Points, in no order, along strands that fork, close into loops and pass close to each other.
Two points are linked if the straight distance between their rows is under 66.1.
sokil: [-11  -7  -4   0  12   0   8   7  12   1  -8   1  12   9  15 -12  -8 -19
  -3   7  -7   6  -3  12   8 -14   6 -11   6  -6  -8   0  -2 -13  -6  -9
   5   7  15  -5  -9  -1  -7  -1  12  -5  -9   5   5  -5   4  -2  10 -13
  -1   4  -4  -8]
Vima: [ -2   1   6  10 -21  22 -11  -7 -12 -12   3   2   6 -19 -27  20  10  10
  -9   1   0  29 -14 -18  19  11   6   8  -2 -15  11 -17  -9  -3 -21  -4
  10  16 -31  -6  15  -1  -6  25  10   3  16   2   1  28  -1   1  15  -4
  24 -32   7  15]
boso: [-14   5 -23   5  17  -6 -12   7   9   8   8   1  26  18   5 -16 -18 -24
  -3   6  -6  -5 -12  15  -8 -13 -11   0  -3  22  -6 -15   7 -10   3   3
  15 -16  19  -1 -20   9 -15  -2  27  12  -2   1   5  -7   8  10  -4  -9
   4  12  11   8]
pupo: [ 17  -5   2   1 -25   0 -12 -11   0 -16  11  15 -12   7 -20  -6  12   8
   8  12   6  14   3   8   1  21  -3   4   5  22   9 -14   2  -5   2  12
   6  -2 -16   5  -8   7  -4   1  -2  -2  16  -4  -7  14  13  -4  14  -3
  10 -21   2   7]
Ran: [ 27  -4  16  20 -21 -11 -10 -12  -5  -4 -15  -4 -14 -21 -11  -2  23  21
   4   0  -5   6  10  -3  -5  11   9  -1   3  -7  13   0  -7  -1 -14  -6
  15  -5 -13  -6   7   8  10  -4 -17  -3  18   4  -6 -19   0 -20   3  -6
  -5 -16 -14  -2]
bavem: [  9  21  -7  -4  20  -5   6   5  13   7  -2  20  14  13   9 -22  -5  -7
 -12   7   6 -17 -13   6   2 -21   1 -10 -17  -5  14  10   4   2 -16  -1
  -8   5  16  20 -23  16 -25 -11   0   9 -22   6   1  13   2  12  -8   3
   9   5   3  -7]
depa: [ 30   4  20  16 -29  -7  -6 -12  -9  -9  -1   1 -18 -20 -16   5  22  29
  10  -3   5 -15  11 -14  -9  23  -1   8   4   3  19  -4  -6   7  -8  16
   0 -17 -22   0  18   5  10   1 -18   6  26   5  -7 -11  -8 -10   6  -1
  -4 -12  -2   9]
turis: [-29  -7  -9  -6  13 -10  16   6  24  -2  -8   8  17  22  19  -9 -26 -32
  -6   2 -15   2  -1   0   2 -19   7 -13  -3 -11 -11   0  -1  -7 -10  -2
 -10   5   9 -14   2  -9 -13   1  25  -1 -11  -5  12   3  11 -11   3  -9
  -1  21 -10 -10]
zisez: [ -6  11 -24  -5  24 -11   7   2   3   4  14   1  -1  27  22 -18 -24 -26
   5  10  11 -14  -4  19  -7 -13 -12  -2   6  13  -3   8  15   3  12   5
  -1  -2  13   0 -15  -2 -17  -6  -3   9 -26  -6  10  -2   3  12  -6  -2
 -11  10  -1 -13]
bar: [  5 -22   2   8 -11   1 -11  -4   2   3  -9 -17   5 -11 -11  -3   8  -2
  -5  -4 -11  20  16   9  11   4   9   0   0  -3  -1  -4 -12 -11   6 -17
  31   1   4 -14  -5   6  22   6   7  -8   8   9  -9 -28   4 -15  13  -9
  -2 -10 -14   6]
daz: [  3 -13  -8   0 -12   1 -13  -5   8  -6  -5   0   6   4  -9 -16   3  -6
  -3   6 -10  22   9  21   7   9   3  -1  -2   2   0 -11 -11  -6   5 -14
  24   1   7 -10 -17   6   6   3  10  -8  12   9  -3 -11  13 -11  21 -10
   2 -15  -9   9]
kapap: [ -3 -19   6  14  -1   9   4   8  -6  12  -1 -22   7 -10   4  14  -1  -2
   4   0   2   3  -2  -1  12  -4   2  -7  19   4 -13   1   3 -17   7  -1
  10   1   3  -9   4   4  15   7   2  -5  -9  -6  -5 -14  -5  11   1 -10
   0  -3   7  -5]
Forun: [ -2  10 -11  11   5  19 -29   2  -5   8   8   4  39   0 -14  -6  -2  -6
 -10  -1 -13  14 -14   6  -5 -11  -2   5 -14   6   2 -23  -1 -12 -19 -15
  31 -13   6   5 -26  24 -10   9  24  19   7  18  -3  11  -1   8   6  -4
  36 -10  12  11]
Todug: [ 23  -4  10  15  -5   0  -6  -4  -1   1 -14  -4   0 -12  -2  -8  23  10
  -4  -2 -10  11   7   9  -2  -2  12  -4  -2  -9   5   3  -6  -2 -14 -18
  21   2   2   0  -9  11   8  -4  -9  -1   7   9  -4 -19   0 -13   7  -7
   4 -12 -13  -4]
Zukid: [-19 -13  -3  -9 -11   4   8  11  -3  -5  17 -18  -2   5 -13  15  -5   6
  -4  -9 -14  -9  12 -14   8   4 -10   2  -7  13 -12  -3   6  -2  15  15
  -7  -3  -5  -4  12  -9  25   4   8   6   9 -15   0  -9  -1  14  -3  -4
  -2  23   3  25]
Befi: [-17  13 -31   0  19 -13  -2   4  12   3  16   2  16  30  13 -16 -24 -32
  -4   3   1 -15  -9  14 -11 -13 -16  -1  -2  24  -1  -4  15  -2   6  18
   1  -9   9   3 -14   0 -25  -2  23  12 -10 -12   8   5  10  14  -7  -3
  -4  15   8  -1]
dilaf: [  9 -17  10   5 -24   1  -9 -11  -2 -11  -3  12 -13  -5 -20  -7   8  11
  11  12   9  23  -8   8  10  21   4   3  17  -1   6 -12  -2  -9   5   9
  10   1 -19  -8   3  -2  -2   3  -2 -17  16  -7  -2  12  18 -11  17  -3
  -4 -24   5  -6]
Puvi: [-29 -11 -18 -18  17 -13  11  -5  12  -9   3  -1  -7  23  14 -13 -12 -23
   7   7  -6   6  13  16  -1   0  -2   4   7  -4 -14   6   6   2  17 -15
  -7   6   8 -21   5 -16  -1   2   4 -12 -10  -3  15  -3   5 -15   7  -6
 -16  17 -14 -10]
Bugid: [  3  15  -6   7  21   7  -4  12   2  15   3   3  24   5  11 -11  -2  -7
  -7   0   0 -12 -14   6  -4 -26   1  -9  -6   3   0   1  11  -6 -18  -5
  12  -8  16  13 -20  21 -12  -6   5  17 -16   7  -1  -1  -2  17 -13  -1
  13   5   6  -6]
debi: [ 25  14  -1   7   2   4  -3   1  -4   6  10   9   3   4   0  -5  11   9
   2   5   6 -12  -5   2  -3  -1  -3  -2  -5  14  11   5   7   9 -10   2
  -3   1   5  21 -16  13  -1  -6 -11  11  -3   5  -7   0  -3  13  -6   4
  15  -7   4  -1]
lufil: [-26  18  -9 -12  32 -25  26  11   5   7  -9  17  -2  20  18  -5 -20  -3
  -9 -13  -2 -15  10 -12  -3 -24   3 -10 -29 -11  -4   1  -8   6  -5 -10
 -30  -1  12   0  -2  10  -4 -13   0   4 -24   5  -5  -1   8   1 -26  10
 -12  31 -19   3]
vuti: [ 10 -15  14  24 -16  13  -3  -4 -18   3  -1  -2  -5 -25 -26  23  13  26
   8   2  16   8 -15 -11  10  14   8   6  15  -5   6  -5   1  -6  -7  12
   4  -4 -23 -10  22  -1   9  12  -8 -14  13  -9  -7  13  -2   2   6  -1
   6 -22  18  -4]
Lazo: [  4 -13 -12 -11 -17   1   0  -5  -3 -10  22   0 -16   3 -11   9  -4   3
  18   5  10  -4  -3  11   4  21 -14  11  19  18 -10   1  22  -4  26  25
  -8  -5 -14  -1   0 -14   6   3  -1  -4   0 -22   0  12   4   6   9   5
 -11   9  13  -3]
Lanu: [  2  18 -21   8   7   4 -16  -8   6   0  16   3  21  18   4 -11 -14 -26
 -11  12   6  -6 -21  12  -5 -10  -4  -3  -2  32   5 -10   7 -10  -4  17
   9 -10   3  14 -24   6 -32   2  30  14   2  -8   6  27   9  17   5   1
  23  -4  23   2]
fipi: [-11 -23   6  -8  -4  -5   0  -3  14 -15 -23  -2  -8  -4  -4 -10   3 -10
  -2   6 -11  29   7  15  14   1  13   0   0 -18  -5  -4 -17  -9   1 -17
  10  11   8 -14   5 -19   3   0   5 -27  10   4   8  -4   8 -32  20  -7
 -15  -3 -19  -8]
vuva: [  7  -3  19   9   8 -11  15   2  -3   9 -25 -19 -15 -20  17  12  16  14
   7 -13   4  -5  16  -7  -6 -10  13  -7  -1 -13   0  18 -10  -3  -2 -11
  -2   7   5  -6  13   1  15 -15 -25  -9 -10   9  -7 -25 -14 -16 -14   4
 -17   6 -21 -10]
melif: [ 11  17 -12   8   0  14  -5  -6  -6  -1  22  -2  11   4  -1   6  -4 -10
  -9  11  11 -12 -19   2   3  -3  -4  -3   4  28   9  -2   9  -6  -6  17
  -5  -2  -6  20 -12   3 -18   6  13  13  -2 -12   2  27   0  31   2   4
  29  -7  25   0]
bisog: [ -2   3  22  -2  10   5  19   6   0   7 -18   2  -1 -10  13   9   2   6
  -4   5  12  -4 -17 -20  10 -10  10 -10   4 -22   6  16  -2  -1 -15   1
 -19  18   2   8  14  -2  -8  -7 -11 -11 -16   1   3  13  -6   9 -10   4
  -4  -6   0 -14]
zati: [  8  -3  12   4 -11  12   8  -1 -10  -3   5   1  -3 -11 -12  18   9  16
   2   7  11  -3 -18 -14   9  10  -2   0  10   3   9   2   4  -1  -9  15
 -15   5 -14   8  14  -9  -2   7  -4  -4   8  -9   2  18  -4  14   3   4
  10 -14  17   1]
pog: [-26 -34   6 -14  -8   3  -1  -4  22 -13 -29   5   4  -2  -3 -11  -8 -18
  -3   5 -15  35  -2   2  15  -1  14   0   1 -25  -8   0 -19  -6   3  -7
  -1  11   5 -14  17 -23  -7   4  16 -25   8   2  14   8   5 -36  18  -3
  -7   5  -8 -17]
todef: [ -1  20 -16  14  11  15 -21  -2   0   5  11   4  35   8  -1  -8  -8 -15
 -10   7  -4   3 -23  10  -4 -14  -3  -1  -6  16   3 -15   4 -11 -21  -1
  20 -11   6  11 -25  18 -25   4  25  17   3   8   4  22   2  15   7  -3
  33 -10  20   4]
lezi: [-31 -41   7 -12 -11  16  -5  -3  23  -7 -31  16   7  -4  -5  -4 -11 -19
   0   1 -14  35  -8  -8   3  -2  17   4   1 -25 -14  11 -14   7  14   4
 -10  10  -2 -13  28 -21 -17   6  16 -26   7 -10  22   9   5 -38   9   4
  -2  15   5 -32]
Liro: [  1   3 -21  -8  23 -11   5  -2   3  -2  12   0 -11  21  18 -13 -15 -19
  16   9   7  -4   6  31 -10  -2  -9   6  12   7  -6   7  14   2  21 -13
   8  -2  17 -12 -16  -5  -5  -2 -13   6 -20  -1   7 -14  -2  -3   2  -8
 -16   1  -7 -15]
Fosiz: [-17 -19  -7 -13   0   3   9  -5  -1   0   5   8 -16   7   5   2 -13  -4
  18   3   7   4 -10   1  -5  14  -7  12  17  -6 -14  15  17  11  30  21
 -25   5 -12 -10  19 -21  -3  -1 -10 -18 -10 -25  16  19   2  -3  -3  14
 -19  20   9 -28]
risef: [ 18  14  17   5  -6  13   5   3 -17   0   6  -2  -1 -13  -7  24  14  20
  -4  -5  12 -17 -14 -22   4   6  -5   4   2  -6  15   7  -1  10 -21   2
 -14   7 -13  12  12   2   2   4  -7   7   4   5  -3   9 -17  20   1   4
  13 -13  11  14]
tiv: [ -2  -3   9 -12 -10 -13  -3  -7  12 -20 -16  11 -18  -6  -5 -15  12   4
 -10  11 -14  25   6   5   5   3   9  -2  -8 -13   5 -12 -17  -2  -8  -8
   0  10   0  -3  10 -18  -2  -4  -3 -23  27   5  13   9  11 -36  10  -5
 -15  -9 -17  -1]
damim: [ 13   5  11  -2  -7  -9   9   4  -1  -1  -1  -3 -13  -6   0   5  13  20
   1  -3   0 -14  12 -11  -6   6  -3  -1  -4   7   5   6  -2  12   1   3
 -12   0  -1   5  10  -4  16  -4 -16  -2   8   5  -4 -15  -8  -5  -6   3
 -11   0  -6  10]
Fona: [  6   1 -19   7   9   4 -15   3   1   6   9  -1  14  13  10 -15 -12 -19
   3   9  -1  -2  -9  25  -7  -7  -8   1   9  20  -6  -6  10  -5   7  -1
  22 -12  20   4 -28  10  -6  -2   8  10  -6   5   2  -9   2  10   3  -6
   4  -5  11  -2]
Moni: [  4  15  29  -7  16  -7  15   8  -5  13 -28  -6  -6 -18  23  10  11  16
  -8 -18   7 -16  12 -16   1 -17  15 -11 -11 -28   0  23 -12   3 -12 -18
  -8  10  10   5  12  13   0 -19 -21   1 -20  15 -13  -8 -11  -1 -16   7
 -13   6 -18  -1]
Kem: [  1   6  17 -12 -14  -7  -1  -7   9 -16 -10  14 -11  -5  -1  -7   9  11
 -10  14  -6  15  -7 -12   2   2   8  -3  -6 -16  15  -7 -11   7 -17   2
 -16  17  -2  10  16 -16 -11  -3  -2 -15  23   4  16  23   7 -23   3  -3
  -5 -11  -8   3]
zetin: [ -3   0 -27  -1   5 -11  -6   5   5  -2   2   0  16   0 -20 -12  18   6
  -2  -6 -22   7  17   2 -17  -2  -5   7 -27   9   4 -18  -1   7  11 -14
  11 -17  19   5 -24   8  13   5   8   7   9  12  -7 -28   7 -14 -18  -3
   6  17  -1  12]
norut: [ 12  42  17 -20  18 -20   1   2   7   4 -22  22 -16 -15   7 -14  13  19
 -21 -10   2 -19  13   4  -9 -14   7   1 -28 -29  14   9 -25  16 -16 -21
 -14   7  13  17  -1   1 -11 -19 -12  -3   7  23  -7   3  -4 -22 -23  14
 -14  -2  -7   7]
rom: [ 20  26   3  -8  12  -7   0   2   3   4  -4  20   3   1   4 -17  13  13
  -9   1   6 -14  -5   0  -2 -11   0  -3 -22  -5  16   8  -3  15 -17 -10
 -10   8  13  25 -14  12 -10 -12 -12   6  -7  14  -7   8  -1   2 -11   6
   6  -3  -3   1]
boz: [ -3  -4 -13   3   1  -7   0   8   2   3   7 -15   5  -3 -14   3  17   8
  -1 -15 -20  -5  26  -8 -11  -1  -1   4 -18  12  -3  -6   0  10  16  -4
   6 -10  11  -4  -5   4  28   2   0   7   7   4  -8 -37  -1  -7 -15  -6
  -1  21  -3  24]
rupib: [-14 -11 -11 -18   6  -7  12  -6   7  -6   3   5 -15  15  11 -10 -10 -11
  13  12   4   7  -3   9  -2   7  -5   5  16  -4  -8   9  12   7  22   6
 -18  11  -3 -11   8 -24  -9   1 -10 -17 -10 -12  15  10   3 -11   5   7
 -17  12  -4 -23]
fabad: [-15  -3  -4   0  10 -10  14  12  -2   4   2 -16  -4   0   5  11   7   8
   0 -17 -16 -11  28 -17 -11  -8   2  -1 -15   9 -11   1  -2   7  10  -5
  -9  -5  10  -7   8   2  27  -3  -7   4  -1   5  -8 -29  -4  -4 -16  -4
 -11  23 -12  21]
Detu: [ -3  -4   2 -18 -10  -1   9  -3   6  -8   6  11  -8  10   2  -3  -4  -1
   1  11   4  -4 -13 -13   3  10  -8   0   6   5   6   8   6   9   9  26
 -30  11 -10  10  10 -22 -14   0   0 -10   5 -17  12  25   4   2   0  14
  -6   8   8  -6]
Bonez: [ 27   5   0  23  -9  20 -19  -7 -12   7  16  -4  10  -8 -11   4   8   4
   6   4   4   1  -3   6  -5   6   1  -1  13  18   0  -7   8  -9 -10  -2
  22 -11  -8   9 -16  17   5   9  -5  15   1   2 -11   0  -6  14   6   1
  29 -24  15  -6]
sidi: [ 18 -14 -11   2 -17   6 -24 -11  -3  -2  13  -5  -5   0  -7  -3 -12  -9
  20   8   7  10   8  28  -2  24  -7   8  20  16 -10 -12  10  -8  27  -3
  31 -19   0 -12 -22   8   9   7   1   6   4  -3 -11 -17   8   0  19  -6
  -5 -19   8   0]
napet: [-44  -8 -18 -16  20 -15  18  -5  16  -5   2   3   0  32  18 -14 -28 -35
   3   1 -13   3  14   5  -8  -6   1  -6   4 -10 -19   7   4   3   9  -5
 -14   1   1 -22  18 -15  -9   1  13  -4 -17 -11  20   2  11 -11   0  -3
  -9  30 -18 -21]
Vafum: [ 14  -4 -11   9  -2  11 -29  -5  -6   6   7  -9  10   2   7  -9 -17 -17
  10  12   5   5  -6  31  -9   6  -6   4  19  22 -12 -10   6 -11  11  -4
  32 -21  11  -1 -29  11   1   5  10  11  -4   3  -4 -10   3   9  13  -3
   6 -23  14  -3]
zutil: [ 34  26  18  12   0  13  -7   1 -18   9   5   1  10 -15  -2  20  21  25
   2 -20   8 -26  -4 -18 -11   8  -3   7  -3 -13  19  12  -1  23 -22  -8
  -3   0 -11  17   7  20   4   0 -18  24  -1  14 -15   1 -25  14  -4   9
  19  -7   6  15]
rulo: [ -2  15  31  -8   3   6  21   9  -8   6 -14   3  -3  -6  14  16  -6  16
  -8  -8  14 -18 -10 -33   3  -4   1  -4  -1 -26  13  17  -8  11 -12   1
 -28  14  -2  12  20  -1  -6 -11  -7  -1 -10   7   1  18 -15  17 -14  11
  -7  -1  -2   7]
sodaz: [  4 -17   1  15  -2   6 -10   6  -1  12  -1 -25  12 -11   0   6   0  -7
   3  -5  -8   5  11   7   6  -4   5  -5  13   7 -11  -1   0 -12  10  -8
  29  -6   9  -9  -6  12  18   5   3   3  -5   4  -7 -33  -4   5   5 -13
   0  -2  -2   1]
Pigi: [ -7   4  17 -13  14 -14  17   0  12  -6 -29   4 -17  -5  15  -9   7  -1
  -7   1  -1   5   4   1   3 -17  14  -9  -9 -23  -1   9 -12  -4 -13 -12
 -14  18  10   1  12 -16  -4 -12 -16 -19  -4  10   8   1  -6 -24  -7   5
 -17   4 -21 -15]
vike: [  2 -12  -6  -4 -20   6  -7   1  -1  -2  24 -18  -1  -2 -26  12   2   7
   2  -4  -6  -6  13   0   7  15 -10   6   0  25  -8  -8   7  -3  22  16
  12  -9  -7  -5  -2   1  25   9   3   8  11 -11  -6 -14  -4  12   6  -3
   4   8   8  24]
Lugu: [-15   5  -6   5   3  11  14   4  -8   5   9 -14   7   7  14   9 -23 -16
  -5  -2   9 -19 -16 -10  -3  -6  -5 -17  10   8  -9   8  10  -9   4  33
 -17  -3 -10   5   8  -9 -14   5  16   7 -16 -31   5  20   3  38 -13  11
   7   7  19 -10]
sato: [-34 -26  -6   1   7  10  12   1  -1   6  -7  -3  -2   6  13   7 -25 -16
  15  -3   1  10 -10  -4   0   3   0   1  20 -10 -26  13  10  -1  25  19
 -12   0  -8 -15  21 -15  -5   5   6 -17 -20 -29  11  10   6   3  -4   9
  -9  18  12 -35]
Pek: [ 11  11 -14   6  10   2 -10   5  -2  10   9   8  23   4  -4 -14  10   7
   0   0  -4  -5  -7   3 -13  -9  -3   3 -15  12   7  -7  12   2 -11  -5
  15 -11  16  21 -29  19  -4  -4   1  19  -1  12  -4  -3   0   5 -13   1
  20   5   8  -2]
pafo: [  8 -21   5  10  -7   1   1  -2  -2   2  -7  -3  -6  -7  -4   3   5   3
  10   9   9  15  -6  10  10   9   4  -3  20  -1  -3  -1   1 -12   5  -1
  11   3  -1  -9  -2  -2   6   2  -7 -15   1  -3  -3  -6   6  -4  12  -6
  -6 -15   4 -15]
getol: [  5 -18  -4   4   6 -14   5  -9   3  -6 -16 -11 -21  -3   6  -4   9  -6
  15   1   1  13  18  29  -2   4   8   5   7  -9  -8   6  -3  -5  14 -24
  17   2   9 -19  -2 -12  13  -3 -18 -13  -5   5   0 -31  -1 -24  10  -7
 -21  -3 -18 -15]
bepo: [ -6   5   0 -23   0  -6  17   1   0  -7  10   9 -14  21  10  -5 -13  -1
  -3  -1   5 -20  -2 -13   0   3 -14   3  -7   4   7  11  -1  14  10  21
 -41   9  -5  14  11 -20 -10  -4   0  -2   2 -12   8  18   2   9  -6  19
  -9  20  -1   7]
Tute: [-25  12  -4  -6  22 -14  27  11  -1   8  -1   5   0  22  24   4 -30  -9
  -5 -10  -3 -20   2 -19   1 -16  -3 -14 -15  -7  -5   5  -1   4  -5   7
 -27  -1   5   1   5   7  -3 -11   2  10 -24  -8   0   2   6  16 -21   7
  -7  27 -16   3]
minit: [ -3  11  14  -2 -13   5  -2   7  -6  -7  -4  -5   1 -20 -10  20  21  19
 -16  -7  -4   5   2 -31   3  -2   6   8 -14 -19  14  -5  -5  15 -27 -13
  -4  10  -8   4  16  -6   6   6   5   4  23  17   7   7  -4  -3   2 -11
   3  -4  -8  31]
Vav: [ -7  10   7 -11   8  -6  25   7  -9   4   3   3 -10  18  16   5 -23   3
  -4  -7   8 -27   1 -19   2  -4 -14  -6  -7   2   3  14  -4  13   7  17
 -35   3   1  10   9  -6  -2 -11  -4   5 -12 -10   0  11  -4  27 -14  18
  -8  16  -4   6]
kevon: [  0   4  -2  13 -14  28 -21  -5 -12  -2  14  -7  18 -13 -25  15   3  -1
 -13  -5  -1  26  -7  -5  18   5   4   4  -4  -1   6 -21 -11 -11 -12 -11
  26   6 -23 -11  -2  13   0  26  15   9  13   6  -7  15  -5  11  19  -3
  33 -31   7  18]
kud: [ -6 -12  12   0  14 -15  13  -3   4  -4 -27 -10 -25 -11  13   0  14   1
   5  -4   1  10  16  10   0 -10  14  -4   1 -17  -8   9 -12  -9  -2 -19
   2  12   9 -12  11 -15  11 -12 -21 -19  -4   9   4 -16  -7 -27  -4   0
 -23   6 -25 -18]
mesip: [  3   6  -4  15  -9  26 -32  -5  -9   8  10  -6  27  -5 -15  -3  -1  -6
  -7  -3  -8  21  -3  10   5   1  -1   4  -6   9   2 -21 -11 -15 -12 -14
  37  -5  -6  -6 -19  24  -1  16  20  12  11  14  -7   5  -1   8  16  -3
  34 -27   7  14]
nos: [ 16  25  10 -10   7 -20   6   2   5   1 -10  13 -21  -7   7  -8  12  19
 -10  -7   1 -19  16  -1 -12  -2   1   1 -17  -4  10   8 -15  18  -3  -8
 -17   3   9  12   3  -5   5 -12 -19  -4   9  18  -8 -11  -8 -20 -17  14
 -17  -2 -10   7]
pon: [  5  29  29 -22  14 -14   8   2   7   0 -28  15 -15 -12  16  -7   4  11
 -19  -1   6 -10   3  -7   2 -17  12  -7 -17 -34  12  11 -19   6 -19 -15
 -20  16   9  13  12  -9 -11 -17 -12 -13  -1  17   4  15  -8 -17 -15   8
 -18  -2 -14   0]
Raz: [ 46  21  17  21  -7   7 -19  -9 -16   3   4   9   2 -15  -7   4  25  22
   6 -10   4 -14  -1 -11 -14  15  -1   7  -3  -9  19   6  -1  17 -28  -3
   6  -3 -19  19   2  22   2  -1 -23  22   5  12 -18   0 -15   1  -1   8
  21 -16   0   3]
tulug: [-31 -36   1  -4  -1  15   4  -2  13   2 -21  13   1   0   4   2 -15 -18
   8  -2  -5  25 -12  -8  -1   0  11   4  11 -18 -20  14   3   9  22  15
 -17   7  -5 -12  26 -19 -13   6   8 -24  -8 -21  19  11   5 -17  -1  10
  -3  19  10 -38]
mav: [-26  -1  -6  -7   3   0  14  11  -4   1  14 -11   3  16   3   9 -14  -2
  -6  -9 -10 -15   5 -16   4  -7 -11  -6 -15  12 -11  -4   7   2   6  17
 -18  -3   1   1   6  -5   9  -4  15  10   1 -13   0  -5   5  21 -11  -4
   0  28   1  21]
pinef: [-29   9 -12  -4  26 -21  22  11   0   3  -3  -1  -5  11  12   6  -2   0
  -1 -17 -13 -11  22 -13  -9 -19   3  -4 -24  -1 -12  -1  -5   4   4 -14
 -16  -7  16  -6   2   5  17  -9  -5   3 -12   9  -8 -23   4  -7 -28   0
 -12  30 -19   9]
tuve: [ -5 -16  -3  -2  -6   4  -4  -1   7  -2  -4  -1   9   3   0  -6  -4 -12
  -1  12  -5  18  -5  12  15   2   2  -5  11   0  -3  -5  -4 -10   4  -3
  11   6   3  -7  -7  -2  -3   6  13 -12   4   0   3   0   9  -5  19  -9
   3 -13   4  -3]
bago: [  2 -22 -14 -10 -22   3 -20  -9  -1  -1  17 -10  -3  -6 -16   7 -12  -8
  17   0   9  13   9  20  11  30  -9  13  22   7 -14 -10   7 -11  38   2
  27 -10  -5 -22  -9   2  16  10   8  -6   1  -9  -9 -14   5  -1  21  -6
 -15 -10   7   4]
Serat: [  0   1  -7  -4  -2   5  13   1  -1   0  14  -1  -3  10   7   2 -10  -9
   2  10  11  -9 -13  -2   4   3  -9  -7  13  13   0   8  11  -3   9  26
 -19   4  -5  10   0 -12 -12   3   2  -3 -11 -21   4  18   4  20  -3   9
   2   3  14 -11]
zag: [  7 -18   3  -3 -22   1   4   0  -4  -3  13 -10 -12 -10 -21  17   6  18
  13   1   6  -7   3   0   7  21  -8   6  15  16  -7  -1  11  -2  19  21
  -3  -8 -14  -6  11  -8  20   4  -9  -3   9 -15  -6  -5  -6   5   6   1
  -9   4  10   4]
lom: [ -2  -9 -20 -14 -19   4 -13 -11  -1 -12  28  -4  -6   1 -12   4 -15 -12
  14   3   9   4  -3  20   7  27 -15  18  25  16 -14  -8  19 -12  39  17
   8  -7 -12 -12 -11  -8   2   6  17  -3  -2 -21   0  12   7   5  17   0
 -11   2  17   1]
Poga: [ 27   0  14  10 -26  -1 -10 -14 -10 -11  10   9 -18  -8 -24   5  17  23
  16   5  14  -6  -1  -5  -4  23  -3   7   9  16  13  -8   0   2  -6  20
  -1 -13 -24   6   8   5   4   1 -15   5  18  -3 -11   3   1   3  10   1
   5 -18   9   4]
lig: [ -1  12  22 -12 -16  -5  -2   2  -2 -10 -10   4 -16 -16  -1   7  15  20
 -16   1  -4   0   1 -24  -4   5   6   6 -11 -20  19  -6 -13  13 -21  -7
 -16   8  -3   9  23 -15   2  -3   2  -6  30  14  15  16  -4 -19  -5  -5
 -10 -10  -9  18]
Bibe: [  3  -5 -10  -3  20 -14  11  -2   5  -3  -7  -2 -15   9  15 -13   1 -14
  11   3   4   2  11  33  -4  -7   3   2   5  -6  -7  10   3  -2   8 -23
   9   4  15 -12 -14  -8   3  -4 -20  -6 -17   9   5 -22  -5 -13   4  -4
 -14   1 -16 -18]
zaki: [  2  10   7   6 -18  15 -16   0 -11 -10   4  -2   5 -22 -23  21  20  14
 -14  -9  -7  24  -3 -22  11   4   3  12 -13 -18  15 -13  -6   8 -32 -15
  13  14 -24  -5  12   2  -1  16   3  12  18  12   2  14  -4   0  12 -11
  17 -22  -7  29]
pevov: [-16   9  -7   6  11   3  10  12  -8  11  13 -12   7  12  13   8 -17  -9
  -4  -5  -1 -22  -7  -6   2 -15 -10 -13   2  16  -9   0  11  -6   0  19
  -6  -8   2   3   1   7  -1  -3  12  15 -15 -15  -2  -4  -1  34 -15  -2
   5  15   7   5]
lefas: [-18  -3 -26   0  14 -10  -7  10   9   4   4   2  23  12  -8 -14   0 -11
  -3  -2 -17   4   6   8  -7 -10  -7   3 -17  10  -4 -20   2  -6  10 -13
  13 -16  22  -4 -21   9   6   1  20   6   3   8  -1 -23   7  -3 -12 -13
  -2  22   1  12]
Lef: [ 13   3  -3  14  -3  14  -5   0  -9   7  16 -12   5  -5  -3  10  -2  -2
   1   9  11  -6 -13   8   2   1  -5  -6  18  25  -3  -4  10 -10   4   9
   6 -10  -3   7 -11   6   3   8   2   7  -7 -11  -4   4  -5  26   2   0
  17 -11  23  -5]
Zoto: [ 10 -15   6   9 -14 -11   5  -1   1   1   0 -12 -16 -12  -7  11  12  18
  15   1   4  -5  13  -1  -7  15  -3   3  11   7  -4   7   3   3  13   8
   1  -7  -7 -13  13  -5  22   1 -24  -7   6  -3  -7 -24  -9  -9   1   1
 -19   3  -6  -2]
lomi: [ 36  12   1  27 -10  18 -25 -10 -16   2  12   6   7  -5 -19   0  17  13
   8  -4  -1   5   2  -3 -14  13  -2   6  -3  10  10  -8   4   4 -25  -2
  19  -7 -20  13 -13  23   0   5 -14  24   9   9 -17   6  -4   5   4   3
  39 -24   4   2]
luz: [  2  28  30 -14  17  -3  15  14  -6  15 -16   7   2  -9  17  12   4  21
 -14 -24  15 -28   4 -26  -2 -11   4  -3 -12 -30  11  21 -10  18 -12 -19
 -17   6   6  11   9  16  -7 -15  -7  12 -15  17 -11   9 -12  14 -17  11
  -8   6  -8  17]

A fork is a point with three links, a tip a point with one. Leave the first point through the second and follow the links. Name the first fork or tip that comes.
bepo; Detu | zag
minit; zaki | vuti
pog; lezi | tuve
Serat; Detu | boso

A piece is two or more points that can be reached from each other along the links. Count, over all rows, the pieces, the separate loops (a circle has one, a figure eight two, a Y none), the forks (points with three links) and the tips (points with one).
pieces | 3
loops | 5
forks | 6
tips | 2
